A landscape with many peaks, sampled at points; each row gives a point and its height.
A climber steps from a point to the highest of its 2 nearest points, and stops where none of them is higher. Distance is the straight distance between rows; heights are no part of it.
vaz h=494: [150 168 125 125 155 136 141 125 179 111 138 168 126 124  92 135 133 145
 146 157 168 114 153]
kizo h=223: [129  99 101 106 149 135 114 119 168  98 133 155 101  63 113 167 156 104
 154 133 173 149 162]
zud h=298: [124 171 111 141 107 141 162 112 169 163 156  97 185 137 176 176 103  69
 102 141 101  88 189]
dala h=436: [126 147 135 119 127 113 116 165  91 155 148 101 150 207 108 138 133 160
  96 100 124  89 114]
Saz h=734: [105  79 172 164 115 147 139 114 141  96 112 108 117 148 103 139 137 141
 108  63 155 138  88]
Mafoz h=299: [138 143  99 129 110 102 162 160  96 120 127 154 117 147 140 148 136 120
 116 142 154  57 122]
robom h=93: [ 78 117 117 140 130 180 121 106 137  89  84 197 135  65 145 137 115 106
 133 177 157 159 179]
dofe h=211: [ 99  70 142 131 128 169  89 133 141 168 114 103 167 154 117 158 152 147
 115  80 156 211  80]
rit h=606: [106 110 133 149 114 153 151  95  94  89  94 135 121  91 158 113 124  93
 140 130 138  89 121]
sim h=597: [ 90  53 156 158  80 131 107 156  77 150  82 117 108 153 140 142  92 124
  96 107 122 177  64]
Duse h=162: [121  52  87  87 126 153  72 108 131 127 135 112 111  81 137 155 174 114
 147 127 159 191 141]
repoz h=487: [147 149 104  74 142 165 111 119 150 158 182  91  99 114  92 138 189 155
 143 136 142 128 149]
vipo h=581: [153 170 103 125 161 146 119 125 159 123 157 192 117 109  81 142 100 142
 134 172 132 112 197]
lege h=533: [158 130  81 114 141 100 135 126  84 107 147 133 123  88 128 125 114  94
 128 144  81  66 189]
purar h=542: [132 114 114  99 138 180  96 121 135 157 177  78  77  93 106 112 179 158
 155 129 147 169 119]
tevob h=546: [115  89 122 139 123 206 119  96 130 125 139 121 159 115 127 132 175 119
 137 130 189 146 114]
kiz h=84: [113  78  98  89 146 105  54 154  78 154 117 123  76 115  78 107 117 123
 142 135  97 148 130]
Gobag h=457: [140  93 127 147 123  70 109 137  94 146 121  77 153 153 177  95 132 101
 149 112  99 171  67]
voti h=124: [130  81 102  56 143 117  83 135 140 116 123 100 104 109 142 187 149 118
 136 108 166 175 123]
tib h=607: [145 171 182 187 127  98 184 137 172 103  99 168 142 112 193 141  77 116
 117 123 109 164 102]
Vofed h=397: [117 102 119 168 111  84 165  87 150  81 117 137 161 119 218 119 129  85
 137 158 117 143 127]
Tumo h=412: [120 112 179 115 128 130 129 150 118 155 136 101 167 134  96  53 178 165
 119  69 157 151  79]
vepu h=364: [102 138 140  90 125 122  99 173 126 214 106 122 114 176  79 122 148 150
 113 114 129 135  70]
Kebu h=391: [127 142 155 100 135 126 103 167 129 190 130 107 143 163  82  89 192 155
 130 102 150 151  70]
Vusu h=46: [116 154 113  98 140 148 122 125 158 103 100 205 104  71 130 125 120 105
 144 200 161 146 168]
Dapes h=261: [153 117  91  69 156 113 111 141 158 107 145 143 108  96  91 196 162 100
 122 128 154 124 171]
Nese h=596: [128  98 125 142 127 155  86 124  98 140 151  99  87 119  91  83 159 147
 163 133 136 153 101]
Vav h=366: [150 137  91 160 110 124  92 113  81 154 172 103 161 163 132 134 131 128
 124 122  98  77 186]
bul h=427: [153 148 116  80 137 151 126  97 183 142 154 111 118  88 139 158 185 146
 162 126 164 139 138]
tevi h=370: [125 123 141  96 138 167 128  93 185 133 162  93 164 104 142 127 189 170
 152  87 168 176 115]
Lalid h=697: [100  55 103 129  96 157 113  99  81 102 114 129 114  98 128  97 148 106
 132 141 161 115 123]
rarud h=536: [131  71 127 183 120 168  94 100  75 119 140 108 151 129 121  81 152 133
 145 122 135 158 105]
lofi h=319: [128 165 120 119 118 133 166 159 109 135 134 158 129 137 131 174 110 125
  81 126 141  38 160]
Tori h=666: [138 184 152 134 143 144 169  98 129 117 151 104 134 110 122  66 145 150
 156 133  98  82 134]
giki h=372: [171 165 104 140 131 113 140 107 109 128 166  90 166 159 144 115 130 119
 139 151  93  83 158]
dira h=471: [142 191 131 166 123 120 136 114 152 121  92 173 117  86 154  93  91 119
 160 175  83 142 153]
futog h=239: [137 177  80 131 111 116 154 114 160 161 127 146 164 119 180 157  81  71
 110 179  75 109 199]
Ruku h=613: [157 125 114 166 120  59 176 145 141 104 136 115 120 142 173 162 124 110
 132 112 110 116 103]
Poto h=437: [128 180 174 111 149 131 175 145 141  73 117 153 103 156 129 158  89 138
 106 142 129  95 138]
Lipif h=654: [142 179 197 167 131  98 208 149 164  98 121 150 129 130 156 135 122 138
 108 104 116 115 101]
vudi h=474: [111 148 162  94 129 119 151 192 123 148 160 111 132 200 102 136 164 176
  83  85 143 114  85]
Ture h=500: [160 142  78 141 144 100 141 106 102 103 166 146 110  98 150  97 117 124
 158 183  94  92 180]
sofe h=336: [ 94 114 119 164 108  96 157  98 150  86  85 179 152  93 226 117  82 108
 124 172 109 149 149]
vizus h=504: [ 93  39 136 127  91 166 100 133  91 124  94 112 118 155 124 161 111 120
  89 112 162 176  92]
Nufa h=342: [114 194 152 135 116 136 189 154 145 143 137 167 149 140 136 157  89 158
  74 112 116  56 163]
penu h=535: [154 199 159 155 120  99 144 156 167 134  68 188 132 127 170 109  50 131
 111 142  94 166  98]
gufi h=189: [140 209  97 137  87 118 130 130 138 168  80 172 141 118 159 137  70  97
 101 172  59 113 181]
lep h=476: [127 210 168 117 141 126 164 162 150 108  91 176 123 132 152 131  51 147
 114 152 121 127 126]
fakez h=459: [154 116 101 149 137 109 112 104  89  92 163 114 108 126 137  84 140 132
 171 166 110 117 136]
nilo h=512: [115  99 149  99 151 150 123 132 119  73 130 111 121 144 137 142 116 131
 135 122 193 134 107]
Guro h=166: [106  95  95 129 144 184 117  95 155 107 139 168 133  54 149 158 148 115
 151 158 175 164 171]
Guf h=517: [125 143 144  62 137 130 132 162 153 135 151  93 135 179 114 149 169 164
 117 108 177 139  90]
Tiga h=101: [108  85  99  71 151 114  70 164 110 132 119 119  97 133 109 145 134 124
 151 124 161 160 110]
fifor h=401: [151 165 140 121 144 108 153 135 112 113 155 102 161 178 128 123 111 152
 122 116 116  75 135]
Sada h=685: [128 130 181 163 123 115 176 122 149  94 120 117 124 141 119 124 155 136
 116  79 139 103  84]
reve h=551: [158 134  75 168 112  56 172 137 165 133 159 132 147 152 166 184 117  98
 119 130  96 102 151]
loda h=381: [124 217 146 150 105 146 158 113 156 170 125 160 178 133 142 123  84 144
  94 128  82  79 186]
dovu h=260: [ 92  84 141 115 131 158  60 121 147 206  99 120 132 132 119 140 139 130
 144 112 143 222  76]
zevel h=426: [127 107 116 129 105  62 104 149  90 176  97  89 105 170 141 117 111 108
 132 119  72 147  73]
pes h=153: [131 191 117 114 121 106 134 143 126 119  78 199 114 114 137 138  69 104
 102 181  98 109 176]
der h=481: [135  80 130 178 131 200 123 105  83 122 136 128 199 146 113 104 168 124
 113 122 161 151 110]
Dulu h=279: [138 154 114 144 109  69 171 128 162 109  96 197 131 124 207 119  80 105
 113 187 104 136 123]
Rono h=585: [142 163 180 173 158 145 147 100 157  95 121 160 158 108 122  85 128 143
 152 134 146 138 130]
sozin h=488: [152 120 140 155 135  96 114 134 100 119 133  97 145 147 128  83 152 136
 156 105 128 134  86]
kibog h=534: [117 150 128 165 119 139 143 100 124  95  98 171 121  76 164  96 116 110
 157 170 125 117 147]
tefen h=620: [126  76 119 110 118 148 110  97  98  83 109 133  79  62  96 111 152  79
 132 138 136 108 137]
pozok h=852: [111 143 117 106 145 150 122 131 129 137 182 112 149 154  67 124 143 185
 113  98 118  85 185]
dizen h=210: [104  62 104 102 112 159  53 111 136 188 116 114  95 100 117 142 164 122
 146 133 134 212 111]
keba h=650: [145 131 151 158 115  83 178 154 138 108 140  98  97 165 137 170 135 138
 103  79  98  96  97]
Fipos h=435: [131  94 175 152 132 159 126 144  87 140 126 112 190 146 127 100 168 132
 100  78 183 153  80]
bife h=341: [124 200 129 133 121 135 183 103 164 154 145 101 177 133 158 147 105 117
 106 115  70  71 186]
kebuf h=662: [114  87 150 110 121 157  79 121 115 139 118  85 117 144  94  97 133 147
 142 111 153 170  91]
bemi h=394: [127 114 109 114 109  78  95 149  84 176 110  84 105 180 119 154  93 111
 100 107  50 117 121]
kitu h=275: [139 162 122 135 118  90 183 152 126 100 114 183 115 134 183 143  91 116
 114 170 136  93 123]
Ropit h=300: [133 119 105  55 155 121  97 161 138 132 149 104 111 140  78 207 145 128
  92  94 137 129 159]
gobe h=305: [ 85  83 168 153 128 163  79 129 125 215 100 123 133 117  87  92 116 149
 143 114 117 205  84]
gib h=348: [ 91  81 159 136 109 130  66 119 109 192  79 137  92 125  85 103  84 120
 146 153 114 194  96]
Vomoz h=695: [127 126 149 117 128 141 145 115 117 130 157  78 117 113  97  51 144 166
 150  97 108  99 107]
difif h=451: [113 140 176 141 146 147 160 133 130  61 115 157 123 134 165 150  99 126
 126 141 176 130 111]
Lafa h=339: [136 119 116 107 142 120 117 143 113 107 141 122 107 144  68 178 126 120
  85  98 118  75 169]
Dad h=670: [120  63 151 163 102 114 137 134 100  96 106  98  93 145 141 150 109 125
 112  82 126 139  79]
Lup h=365: [141 110 120  99 127 100 109 140  89 128 122  88  98 154  77 140 109 127
 103  93  92  92 138]
faz h=418: [148 126  83 126 126 114  85 131  64 142 161  98 114 164 109 101 137 134
 147 150  87 102 148]
Todor h=425: [151 215 133 154 132 121 161 125 158 151 115 164 148 110 138 106  89 139
 140 156  84 102 157]
goti h=565: [136 123 119 111 132 115 151 118  98  94 115 109 104  95 135 116 107 104
 145 119 118  72 132]
burak h=577: [113 102 153  67 127 158 120 124 151 116 130  78 123 143 118 142 145 145
 123  95 184 155  93]
Zene h=696: [122 131 143 160 142 173 135 107 147 103 126 165 167 106 136 117 149 125
 146 147 194 149 127]
govo h=703: [151 141 101 131 165 133 114 132 118 116 178 137 119 125  74 134 122 159
 146 132 121  93 192]
rila h=739: [109 131 119  71 142 143 141 129 140 137 176  95 128 139  64  79 153 186
 133  97 120 103 136]
ripu h=475: [147 128  73 155 120  62 170 104 190 120 140 133 134 114 168 140 135  80
 150 168  89 129 157]
Puzaz h=395: [113  90 138 151 128  86  77 134  98 167  94 121 100 152 104  99 115 127
 150 116  93 168  72]
Giva h=529: [157 146 139 160 152 127 124 121 139 110 158 135 137 138  91  96 168 145
 157 133 153 127 120]

Call two points neighbours if one is among the 2 nearest of the other. Go from one point of each pair to the other, from neighbour to neighbour, staying as high as possible. Name the lowest point that can't be avoided.
kebuf, pozok => der
pozok, Lalid => Vav
Saz, Zene => Poto

Where does a climber stop that starts at each point below?
giki => burak
robom => zevel
Dulu => Saz
faz => rit
kitu => rit
bife => rit
Poto => Saz

For each start below, name every point that the climber comes to, in order.
Vav => faz, fakez, Ture, lege, goti, rit
gufi => futog, zud, bife, loda, Todor, dira, kibog, rit
Kebu => Tumo, Fipos, der, tevob, Zene
